A landscape with many valleys, sampled at points; each row gives a point and its height.
A ball rolls from a point to the lowest of its 2 nearest points, and stops where none of them is lower. Distance is the straight distance between rows; heights are no part of it.
K743 h=4.21: -15, -12, -7, -5, -5, -9, -11, -5, -1, -12, 1, 4, 8, -8, -3, 4, 13, 9, 5, 6, 3, 0, 7, 7, 12, -4, 0, -8, 15, 9, 2, -16, 3, -4, -2, 3, 19, -3, -3
K538 h=2.93: 18, -3, 0, 2, -19, 1, -11, 27, -15, 9, -7, 20, -12, -14, -10, 19, 19, -18, 2, 15, 15, 13, -6, -14, 9, 4, -14, -15, 6, 18, 6, 19, 5, -14, -26, 1, -25, 10, 7
K588 h=2.52: 10, -15, 12, 2, 8, -6, -2, 15, -15, 23, 22, 2, 10, -5, 5, -35, 9, 15, 17, -9, 10, 6, -4, -5, -11, 4, 0, 8, 4, 10, -5, -13, -16, -8, -9, 9, 53, -4, -3
K268 h=1.67: -4, 6, -6, 7, -4, -15, -14, 10, -15, 7, 22, -2, 22, 1, -3, -19, -7, 17, 13, -26, 14, -3, -9, -7, 6, -3, -10, 5, 14, 1, -10, -35, -12, 8, -11, -4, 37, -11, 15
K204 h=3.34: 7, 32, -10, 24, -24, 10, -2, -3, -3, -14, 10, 6, -6, 2, -3, 3, -26, -3, -2, -11, -3, 3, -5, 8, 4, -27, -15, 7, 4, -5, -17, 1, 3, 8, -11, 5, -23, -12, 26
K610 h=4.10: 7, -2, 4, 5, -8, -3, 16, -8, 18, -2, 5, 2, -13, 3, 4, 12, -4, -14, -1, 6, -11, 10, 5, -3, -7, 2, 1, -16, -8, 10, -19, 13, 17, 8, 8, 2, -14, -19, 20
K355 h=3.83: -9, -18, 0, -18, 19, -5, 4, -18, 15, 4, 2, 7, -7, 28, 8, 0, 5, -2, -6, 9, -14, -6, 3, -12, -1, 11, 16, -7, -25, -6, 15, 11, 10, -4, 13, -8, -5, 16, -10
K497 h=2.29: 11, -25, -6, -4, 3, -6, 5, -2, 6, 9, -13, 19, -14, 22, 3, 18, 31, 1, 7, 33, -3, 12, 5, -22, 1, 6, -7, -22, -4, 7, -6, 14, 3, 8, -10, 5, 0, -3, 0
K207 h=1.52: -18, 1, -3, -2, 16, -7, -15, 2, -22, 1, -6, -2, 15, 22, 0, -15, 14, 22, 0, 0, -7, -15, -6, -4, 2, 6, 3, 15, 7, -8, 6, -16, -15, 13, 7, 9, 32, 0, -6
K71 h=1.36: 12, 24, 3, -3, -6, -10, 13, -10, -11, 18, 23, 7, -1, 16, -2, 1, 6, -14, 0, 19, -4, 14, 5, -31, 0, 11, -1, -10, -31, 5, -12, 40, 9, -8, -12, 1, -15, 4, 23
K929 h=1.06: -5, -15, 10, -9, 15, -6, 4, 29, -10, 15, -18, -11, 10, -25, -9, -9, 6, -18, 19, -13, 14, 2, -2, -12, 10, 8, 12, 9, -1, -3, 1, 6, 11, -22, 1, -4, -2, -15, 3
K528 h=4.51: -21, -22, -10, -2, 9, -4, -8, 2, 5, -12, 7, -10, 20, -6, 6, -8, 0, -1, 6, 5, 4, 1, 7, 13, 0, -12, -3, 8, 8, 9, -2, -28, 12, -15, -9, 7, 23, 6, -20
K573 h=2.86: 24, 22, 15, 8, -15, -4, 24, -11, 15, 20, 25, -7, -4, -10, 10, -18, -21, -6, 4, -21, 7, 13, -3, -6, -14, 5, 8, -1, -6, -4, -14, 25, -11, 14, 5, -9, -6, -18, 26
K231 h=2.46: 29, 31, -9, 14, -17, 15, -5, 13, 1, -4, 1, -1, 0, -16, -2, -6, -20, 3, 2, -19, 2, -4, -9, 15, -9, -16, -5, 18, 12, 1, 4, 5, -20, -1, -9, 4, -4, 5, -3
K403 h=3.70: 1, 25, 12, -4, -22, -4, 6, -30, 8, -1, 32, 14, -5, 23, 0, 1, -22, -6, 3, -5, -8, 8, -8, -5, 5, -3, 5, -11, -18, -3, 1, 8, 2, 2, 6, -19, -10, 2, 27
K809 h=4.20: -23, -24, 8, -13, 32, -10, 13, -20, 14, 15, 0, -2, 6, 29, 13, 1, 5, -12, -3, 16, -4, 1, 11, -27, -4, 15, 16, -4, -32, 2, -1, 13, 26, -15, 5, -2, -1, 0, -4
K237 h=4.74: -12, -35, -1, -4, 21, -1, 17, -19, 32, -12, -20, -16, -15, 5, 12, 5, -7, -11, -17, 2, -7, -7, 10, 7, -9, 5, 26, -15, 0, -11, 11, 1, 17, 4, 37, -4, -18, -3, -20
K918 h=3.07: 7, 19, 6, 4, -14, 4, 18, -9, 7, 6, 8, -14, -1, -4, 7, -11, -13, -1, 0, -13, -11, 5, 0, 1, -11, 0, 8, 6, 9, -8, -14, 6, -8, 26, 16, -5, -1, -22, 15
K339 h=4.27: 5, -2, 8, -8, -13, -7, -11, 8, 2, -6, 16, 19, -11, 13, -3, -5, -11, 15, 13, -10, 5, 3, -18, 5, 20, -11, 0, -10, -10, -7, 23, -9, -7, -18, -17, -23, -1, 25, -2
K584 h=4.09: -21, -4, -12, 10, 25, 12, 0, -4, -3, -5, -10, -15, 14, -17, 1, -8, -2, -8, -16, -5, -3, -16, 17, 9, -17, -3, 4, 10, 2, -4, -2, -11, 1, -24, 6, 26, 11, 25, -32
K381 h=3.30: 14, 19, -10, 9, -7, 11, 9, 11, -4, -2, -17, -15, -6, -14, -3, 3, 0, 5, -6, -7, -6, 8, -3, 7, -16, -3, 1, 9, 11, -5, -7, 7, -13, 31, 13, 5, -4, -24, -1
K614 h=1.85: 12, 14, -8, 17, -5, 11, -4, 22, 3, -19, -6, -14, 1, -27, -5, -5, -18, -6, -1, -24, 8, -3, -7, 13, -5, -21, -17, 14, 13, -1, -5, -13, -2, -18, -16, 5, -9, 10, -7
K491 h=2.98: 21, -1, 3, -8, 0, -5, 10, 16, -12, 32, 17, -2, 4, -22, 9, -23, 16, 13, -1, 4, 15, 18, 0, 0, -13, 7, 8, 19, 1, 10, 6, -1, -19, -7, -18, 3, 39, 3, -20
K598 h=4.97: -19, -25, 3, -8, 29, 2, 19, -13, 14, 9, -15, -16, -3, -6, 2, 2, 5, -6, -21, 14, -6, -7, 18, -3, -10, 18, 25, -3, -6, -13, 9, 16, 15, 4, 39, 5, -6, 0, -22
K156 h=2.66: -17, 10, 14, -3, 6, 10, -8, -17, 3, -1, -5, -1, 12, -3, -1, -6, -14, -9, -10, -18, 1, -22, 4, 15, 12, -6, 9, 14, -16, -10, 19, -5, 7, -30, 7, -17, -15, 35, -12
K427 h=0.59: -4, 7, -10, 11, -9, -4, -12, 17, -17, -4, 8, -4, 14, -28, -9, 1, -7, -11, 2, -10, 13, 6, -4, 4, 12, -18, -15, 9, 7, 14, -9, -6, 9, -35, -25, 5, -7, 9, 1
K976 h=0.80: -3, 24, 10, 6, 12, 10, 0, -13, 0, 11, 6, -3, 6, -14, 2, 0, -12, -25, -14, -12, -2, -15, 8, 0, -11, 2, 11, 12, -27, -4, -8, 28, 2, -16, 7, 12, -11, 29, -5
K78 h=2.00: -24, -10, 6, -7, 10, -11, 5, -8, -6, -4, -4, -5, 7, 40, 2, -9, 2, 19, 1, 2, -9, -9, 6, -7, -4, 14, 11, 0, 5, -13, 7, -19, -10, 31, 24, -4, 16, -11, 3
K198 h=2.67: 16, 36, 20, -14, -5, -6, 18, -30, 6, 26, 30, -13, 0, -3, 6, -20, -23, -1, 2, -27, 7, 7, -11, -8, -6, 11, 20, 0, -11, -8, -6, 15, -7, 11, 15, -20, 4, -6, 28
K647 h=2.70: 10, -16, -13, -2, 9, -5, 17, -7, 5, -4, -12, 9, -19, 27, 15, 17, 25, 10, -4, 42, -7, 12, 17, -15, -12, 1, -5, -13, -1, 5, -22, 10, -1, 28, 6, 15, -1, -13, -10
K82 h=1.75: -14, 17, 8, 4, 13, 12, -3, -14, 10, -5, 7, -13, 11, -14, 4, 2, -21, -19, -11, -20, -7, -27, 12, 15, 1, -5, 14, 6, -13, -3, -6, 8, 16, -23, 12, 7, -11, 24, 6
K296 h=3.82: 16, 20, 5, -2, -29, 7, -13, 20, -11, -5, -8, 0, -12, -8, -12, 11, 6, 24, 1, 5, 3, 14, -12, 11, 2, -1, -10, 2, 19, 5, 16, -10, -17, 29, -4, -14, -7, -22, 2
K591 h=2.23: -7, -10, 5, -8, 24, 0, -12, 12, -16, 12, -15, -10, 16, -8, -9, -21, 8, 17, -2, -7, 5, -11, -6, 6, -3, 5, 5, 20, 9, -13, 25, -18, -10, -2, 10, 3, 25, 2, -26
K785 h=6.22: -7, 10, -22, 13, 11, 9, 14, -3, 8, -14, -5, -10, 10, -4, 10, 13, -4, -21, -12, 2, -3, -4, 9, -4, -21, -8, -14, 4, 7, 0, -35, -1, 20, 11, -2, 28, -19, -13, 6
K756 h=4.44: -29, -26, -10, -1, 24, 5, 0, -7, 15, -14, -3, -17, 15, 2, 9, -9, -4, -9, -7, -5, 4, -11, 15, 15, -5, -1, 5, 5, -6, 0, -5, -17, 18, -24, -2, 15, 15, 17, -23
K468 h=2.03: -10, 18, 2, 2, -3, -6, -5, -19, -14, 15, 28, -8, 21, -10, 3, -11, -6, 12, 2, -16, 7, 0, 3, 2, -4, 4, 0, 16, 1, 5, -9, -12, -15, 7, -3, -3, 39, -9, 7
K616 h=6.10: -18, 3, -8, 14, 14, 9, 2, 3, 6, -17, -13, -13, 13, 23, 6, -1, -7, -15, -1, -6, -14, -17, 2, 6, -11, -5, -10, 4, 8, 0, -25, -5, 12, 14, -1, 20, -4, -10, 19
K42 h=2.09: -11, -7, 14, -1, 14, -6, -21, 15, -18, 12, 8, 8, 10, 2, 1, -25, 3, 11, 23, -26, 7, -11, -3, 1, 6, 15, -3, 4, 10, 0, -6, -24, -19, -3, -2, 11, 50, 1, 15
K405 h=2.95: 22, -9, -1, 9, -7, 0, 13, 3, 14, -9, -11, 11, -20, 19, 3, 6, 7, 13, 2, 16, -9, 11, 5, 3, -15, 2, -7, -12, 8, 1, -21, 8, -14, 29, 8, 20, 2, -20, 7
K269 h=3.85: 0, -6, -1, -3, -4, 0, -19, 15, 1, -17, -10, 4, -1, -4, -9, -2, 1, 19, 18, -1, 2, -2, -11, 12, 9, -15, -3, 1, 13, -4, 8, -19, -9, 10, -9, -4, 5, 3, -6
K574 h=6.90: -4, 26, -17, -2, -1, 10, 1, -12, -16, 3, 8, -6, 6, 12, 7, 15, 5, -11, -21, 17, 0, 8, -2, -18, -2, -11, -16, 15, -13, -7, -4, 14, 11, 12, -8, -1, -30, -8, -7
K290 h=4.65: -6, -8, 3, -6, -6, -16, -25, 22, -11, -12, 7, 19, 3, 29, -8, -15, -4, 17, 22, -14, 16, -8, -21, -10, 30, -18, -21, 2, 1, -4, 14, -19, 0, -18, -32, -20, -3, 21, 6
K456 h=0.37: 8, 25, 14, -1, 8, 1, 9, -14, 7, 12, 10, 4, 2, 6, 1, -2, -11, -21, -4, 2, -6, -5, 8, -15, 3, 5, 13, 3, -24, -2, -8, 33, 10, -16, 1, 3, -17, 13, 11
K677 h=3.90: 18, 5, -1, -6, -11, -2, -5, 8, -3, 1, 19, 3, -3, 4, 10, -12, -3, 13, 0, -9, 12, 5, -14, 1, 7, -9, -4, 15, -2, 0, 17, -2, -10, -9, -16, -6, 6, 17, -15
K89 h=2.64: -13, 22, -14, 2, 8, -10, -15, 5, -29, 17, 13, -8, 37, 8, 0, -9, 7, 18, 2, -10, 14, -11, -5, -13, -1, -9, -10, 33, 1, 10, -13, -14, -7, 1, -23, 3, 18, 1, -6
K637 h=3.20: -14, 9, -4, -20, -5, -15, -5, -29, -10, -10, 31, 10, 0, 34, -1, 1, -3, 20, -5, 13, -10, 6, -9, -14, 15, 1, -1, -5, -18, -7, 20, -21, -13, -1, -5, -24, 11, 16, 2
K274 h=2.15: -5, -29, 12, -13, 17, -6, 5, 10, -5, 25, -6, 3, 3, -8, -4, -2, 18, -16, 22, 3, 1, 10, -6, -24, 10, 20, 14, -8, 3, -1, 2, 6, 8, 0, 14, -11, 6, -25, 9
K866 h=3.95: 10, 8, -7, 20, -28, 4, -10, 28, -4, -26, -11, 16, -9, -16, -26, 19, -5, -2, 9, -5, 1, 3, -4, 16, 15, -14, -21, -26, 22, 16, -14, -7, 5, -3, -18, 11, -16, -9, 25
K774 h=4.75: -31, -28, -2, 0, 23, 0, -1, -12, 29, -17, -8, -12, 12, 21, 11, -10, -13, -12, -8, -11, 1, -24, 9, 24, -5, -2, 15, 4, -2, -7, 16, -13, 17, -13, 15, 4, 0, 23, -18
K715 h=2.37: -15, -26, 0, -11, 12, -6, 0, 9, -1, -8, -19, -8, -1, 21, 0, -4, 13, 24, 11, 5, -6, 4, -8, -3, 0, 13, 4, -5, 20, -19, 4, -25, -2, 40, 14, -7, 20, -34, 5
K856 h=3.36: -15, -8, 11, -12, 11, -1, -8, -10, 6, -6, -8, 6, -7, 14, -3, 1, -7, 0, -3, -6, -14, -17, -3, 8, 14, 6, 11, 0, -9, -11, 23, 0, 0, -10, 19, -12, -7, 25, -9
K858 h=2.89: -2, 19, -1, -12, -14, -11, -8, -19, -19, 12, 34, 4, 4, 16, -9, 2, 0, 21, 3, 2, 2, 20, -10, -23, 12, 2, -9, 6, -19, -6, 24, -15, -22, -6, -20, -36, 15, 12, 8
K512 h=4.29: 7, -15, 11, -3, -11, 0, 14, -14, 29, -1, 0, 3, -16, -2, -2, 14, -11, -4, 2, -2, -8, 4, 5, 11, 0, 1, 20, -25, 0, 3, -4, 8, 7, 12, 27, -11, -12, -12, 13
K580 h=2.10: -23, -23, 1, -8, 18, -3, -7, 20, -10, 7, -16, -11, 23, -7, 5, -17, 5, -18, 6, -7, 5, -6, -3, -5, 4, 6, 3, 15, 4, -2, -5, -9, 16, -18, -3, 0, 5, -11, 1
K807 h=3.52: 9, -2, -3, 0, -17, 2, -14, 22, 16, -25, -14, 18, -14, 2, -15, 6, 0, 34, 2, 6, -8, 2, -8, 20, 9, -11, -12, -17, 22, -1, 9, -17, -14, 24, -8, -5, 5, 9, -5
K778 h=3.64: 8, 10, -18, 20, -24, 16, -2, 10, 8, -31, -9, 4, -6, -8, -9, 17, -18, -5, 4, -9, -5, -2, 1, 20, 12, -20, -21, -9, 14, -2, -18, -12, 10, 2, -15, 7, -31, -8, 21
K755 h=3.38: 34, -15, 3, 0, -13, 10, -3, 26, 12, -7, -17, 23, -28, -3, -3, 10, 9, 11, 6, 19, -1, 7, -5, 9, 0, 2, -7, -16, 5, 0, 13, 8, -17, 4, -23, 7, -3, 12, -15
K630 h=2.84: 13, -8, -6, -2, -5, 1, -8, 13, 1, -2, -17, 30, -19, 15, 0, 19, 20, 0, -5, 31, 3, 4, 6, 1, 3, 3, -12, -14, -6, 6, -3, 15, -7, 5, -10, 13, -9, 13, -11
K843 h=4.08: 8, -18, -7, 15, 6, 3, 11, 5, 24, -7, -5, 3, -13, 10, 20, 14, 0, -25, 7, 4, 2, 6, 1, -13, -4, -6, -9, -15, -1, 5, -25, 18, 22, 2, -12, 9, -29, -16, 19
K981 h=6.36: -11, 18, -22, 18, 2, 20, -6, -5, 0, -19, -7, -9, 8, -16, 5, 12, -7, -17, -21, 0, -4, -5, 6, 6, -16, -14, -13, 13, 3, -2, -21, 2, 1, 0, -7, 25, -13, 10, -19
K943 h=4.50: 1, -26, 2, -1, 5, 4, 16, -9, 22, -9, -18, -8, -20, -9, 1, 13, 3, -1, -3, 10, -11, 1, -2, 2, 5, 8, 18, -12, -4, -13, 10, 6, 8, 11, 28, -21, -24, -15, -9
K66 h=3.59: -3, 6, -11, 6, 21, 11, 1, 8, -7, -11, -27, -27, 15, -45, -6, -5, -6, -1, -18, -15, -2, -13, 13, 19, -19, -4, 4, 18, 9, -8, 12, -21, -3, -19, 20, 8, 15, 13, -36
K522 h=2.38: -3, 26, 8, -10, -4, -11, 2, -36, -1, 15, 28, -4, 10, 2, 4, -13, -8, 10, 2, -16, 0, -3, 1, -8, -4, 12, 12, 6, -15, -1, 4, -7, -8, 1, 16, -23, 17, 3, 16
K282 h=3.89: -2, 27, 8, 7, -17, 2, 11, -35, 8, -4, 19, 9, -4, 2, 3, 14, -14, -16, -5, 3, -6, 8, 3, -2, 1, 3, 5, -16, -13, 11, -13, 19, 11, 9, 10, -7, -18, -9, 26
K49 h=3.55: 21, 18, 0, -1, -11, 3, 4, 23, -7, -8, -27, -1, -11, -9, -8, 12, 9, 18, -14, 11, -6, 15, -6, 8, -17, -3, -8, 6, 18, -8, 6, -3, -16, 33, 6, 2, -10, -17, -14
K788 h=3.47: 5, 8, 5, -9, -25, -11, -3, -28, 14, -14, 25, 14, -13, 34, 1, 2, -10, 17, 4, 8, -9, 5, -10, 7, 12, -6, 2, -13, -6, -3, 15, -4, -13, 7, 0, -25, -5, 8, 4
K238 h=3.06: -5, 18, -20, 0, 15, 6, -8, 13, -21, 3, -7, -16, 21, 4, 9, -4, 8, 9, -8, 1, 7, -6, 2, -5, -16, -11, -18, 38, 5, 9, -7, -11, 2, 5, -14, 18, 2, -4, -18
K845 h=6.74: -12, 21, -8, -1, 4, 4, -10, -6, -28, 5, -4, 1, 14, 1, 1, 8, 12, -4, -18, 15, -3, 0, -3, -12, 3, 1, -5, 19, -23, 1, 9, 9, 7, -8, -6, 2, -16, 10, -15
K155 h=1.90: 6, -5, -7, -2, -10, -6, -3, 13, -7, 0, 10, 5, 1, -8, -1, 4, 6, -12, 9, 1, 16, 15, -8, -13, 11, -10, -13, 1, -7, 9, 0, 9, 12, -26, -30, -3, -18, 5, -3
K711 h=5.21: -10, -34, 15, -2, 11, -2, 18, -16, 2, 11, -17, -2, -13, -15, -6, 16, 21, -3, -8, 27, -8, 0, 26, -4, -7, 25, 19, -13, -1, 2, -3, 17, 8, 7, 33, 6, 6, -5, -6
K831 h=3.71: 12, -28, -9, 12, -11, -9, 12, 0, 18, 5, 3, 4, -14, -4, 16, 18, 7, -22, 18, 12, 14, 17, -2, -12, 7, -8, -14, -31, 7, 22, -20, 3, 26, -17, -25, 0, -21, -18, 21
K51 h=6.54: -17, -1, -15, 0, 7, 8, -8, -18, -3, -15, -4, -5, 5, -3, 1, 20, 7, -11, -19, 21, -1, 2, 10, -2, -1, 1, -7, 10, -9, 7, -13, 4, 15, -5, -4, 15, -10, 15, -19
K280 h=2.78: -11, -10, -9, 1, 30, 1, -2, 21, -14, 7, -17, -12, 22, 2, 10, -13, 14, -5, 5, 5, 8, -2, -3, -4, -11, 0, -4, 27, 9, 1, -3, -8, 10, -5, -8, 18, 13, -14, -12
K147 h=3.87: 20, 11, -3, 5, -33, 2, -15, 23, -4, -16, -1, 12, -14, -1, -14, 6, -3, 25, 3, 8, 9, 12, -17, 19, 20, -14, -12, -15, 21, -2, 21, -12, -17, 13, -26, -14, -14, -11, 7
K479 h=5.68: -9, -20, 25, -17, 13, 5, 2, -11, -12, 8, -24, 7, -14, -21, -18, 4, 6, 6, -4, -1, -17, -27, 10, 12, 0, 20, 20, -17, 5, -1, 14, 4, -9, 2, 44, 6, 20, 11, 0
K294 h=3.66: 30, -9, 12, -6, -18, 1, -12, 30, -3, 3, -17, 16, -26, -12, -5, 13, 15, -1, 11, 10, 8, 13, -12, 4, 10, 9, -8, -14, 9, 8, 28, 13, -9, -1, -10, -7, -16, 3, -6
K149 h=1.95: 19, 9, 0, -6, -19, -13, 9, -10, -8, 22, 17, 8, -1, 5, -3, 8, 11, -8, -2, 17, 2, 28, -8, -26, 6, 14, -3, -10, -16, 13, 4, 27, -5, 2, -16, -10, -11, -7, 15
K846 h=3.24: 8, -24, 2, 1, -13, -7, 10, 3, -1, 21, 10, 8, -9, -17, 1, 15, 16, -18, 16, 15, 8, 20, 0, -10, 11, 14, 3, -28, 2, 26, -18, 12, 14, -13, -10, -12, -7, -28, 19
K547 h=2.16: -18, 4, -11, 1, 1, -12, -26, 12, -18, -5, 6, 2, 17, 19, -3, -11, -4, 12, 10, -19, 19, -5, -16, -7, 15, -13, -18, 15, 7, 2, -1, -20, -5, -2, -25, -1, 7, -1, 5
K151 h=5.99: -10, -8, 1, 7, 16, 3, 2, 7, 7, -7, -15, 1, 1, 15, -2, 2, 5, -8, 2, -1, -12, -17, 15, 2, -12, 5, -2, -2, 5, 0, -13, 11, 1, 10, 11, 23, 2, 1, 6
K948 h=3.18: 17, -1, -4, 11, -17, 9, -1, 5, 21, -24, -7, 10, -22, 5, -1, 10, -7, 9, 2, 5, -15, -1, 5, 23, -6, -10, -6, -8, 14, -3, -5, 2, -18, 20, 9, 14, 3, 6, -8
K185 h=2.75: 3, -18, 15, -11, -3, -6, 5, 6, -13, 29, 0, 9, -1, -23, -16, -1, 23, -14, 19, 5, 11, 16, -1, -15, 11, 25, 6, -24, 8, 15, -3, 11, 1, -7, -9, -15, 12, -27, 15
K113 h=3.10: 12, 45, -4, 21, -26, 13, 7, -17, 4, -4, 14, -12, 7, -5, 2, -6, -34, -11, -8, -26, 5, -7, -2, 14, 4, -26, -1, 16, -2, -9, -19, 8, 2, -4, -3, -7, -22, -2, 22
K878 h=5.85: -3, -13, 18, -5, 10, 8, -2, 10, 2, 3, -24, 7, -15, 2, -5, 6, 9, -3, 5, 2, -18, -18, 12, 5, -2, 15, 10, -7, 1, -2, 2, 16, -9, 12, 32, 16, 6, -1, 3
K875 h=3.49: 21, 3, 4, -6, -7, 5, -5, 4, 2, 13, 10, -4, -3, -23, 7, -19, 7, 11, -5, -3, 6, 4, -2, 15, -5, 1, 5, 13, 0, -1, 20, -2, -16, -12, -10, 0, 22, 21, -27
K451 h=2.82: 26, 36, 0, 14, -25, 14, 11, -6, 10, -4, 11, -11, -3, -32, 5, -5, -25, -4, -12, -27, 0, -2, -1, 20, -9, -14, 0, 9, 11, -2, -13, 7, -5, 0, 4, 0, -13, 1, 7
K599 h=5.45: -12, -39, 17, -15, 12, -6, 4, -9, -12, 13, -9, 5, -9, -18, -16, 6, 22, 12, -2, 21, -7, -6, 10, 3, 1, 28, 20, -21, 6, 1, 20, -5, -2, 0, 25, -8, 21, -4, -8
K472 h=2.99: 1, -11, 3, 0, 24, 12, 4, 18, -2, 5, -22, -17, 3, -30, -2, -17, -9, 4, -4, -15, 1, -19, 5, 19, -11, 0, 4, 17, 3, -13, 26, -9, -10, -16, 20, 9, 27, 18, -31
K94 h=5.00: -26, -20, 0, 3, 20, 6, 4, -8, 32, -19, -16, -7, -3, 35, 10, 1, -13, -14, -11, -3, -11, -22, 8, 8, -6, 1, 12, -5, -5, -17, 13, -2, 22, -3, 22, 0, -24, 14, -11
K24 h=2.48: 6, 25, -5, -3, -14, -18, -1, -20, -21, 11, 36, 7, 6, 12, -2, 3, 3, 6, -2, 15, 6, 16, -11, -29, 13, 2, -11, 2, -22, 8, 2, 0, -1, -7, -22, -21, -10, -4, 20

For each start below, name the point where the ball stops.
K866 -> K427
K788 -> K456
K355 -> K456
K843 -> K929
K296 -> K268

Call two points neighbours if one is among the 2 nearest of the other. Go from one point of each pair to the other, from neighbour to neighbour, staying as low as possible. Name the highest point that can't be avoided.
K807 / K207 -> K528
K497 / K427 -> K294
K268 / K497 -> K147
K456 / K929 -> K610
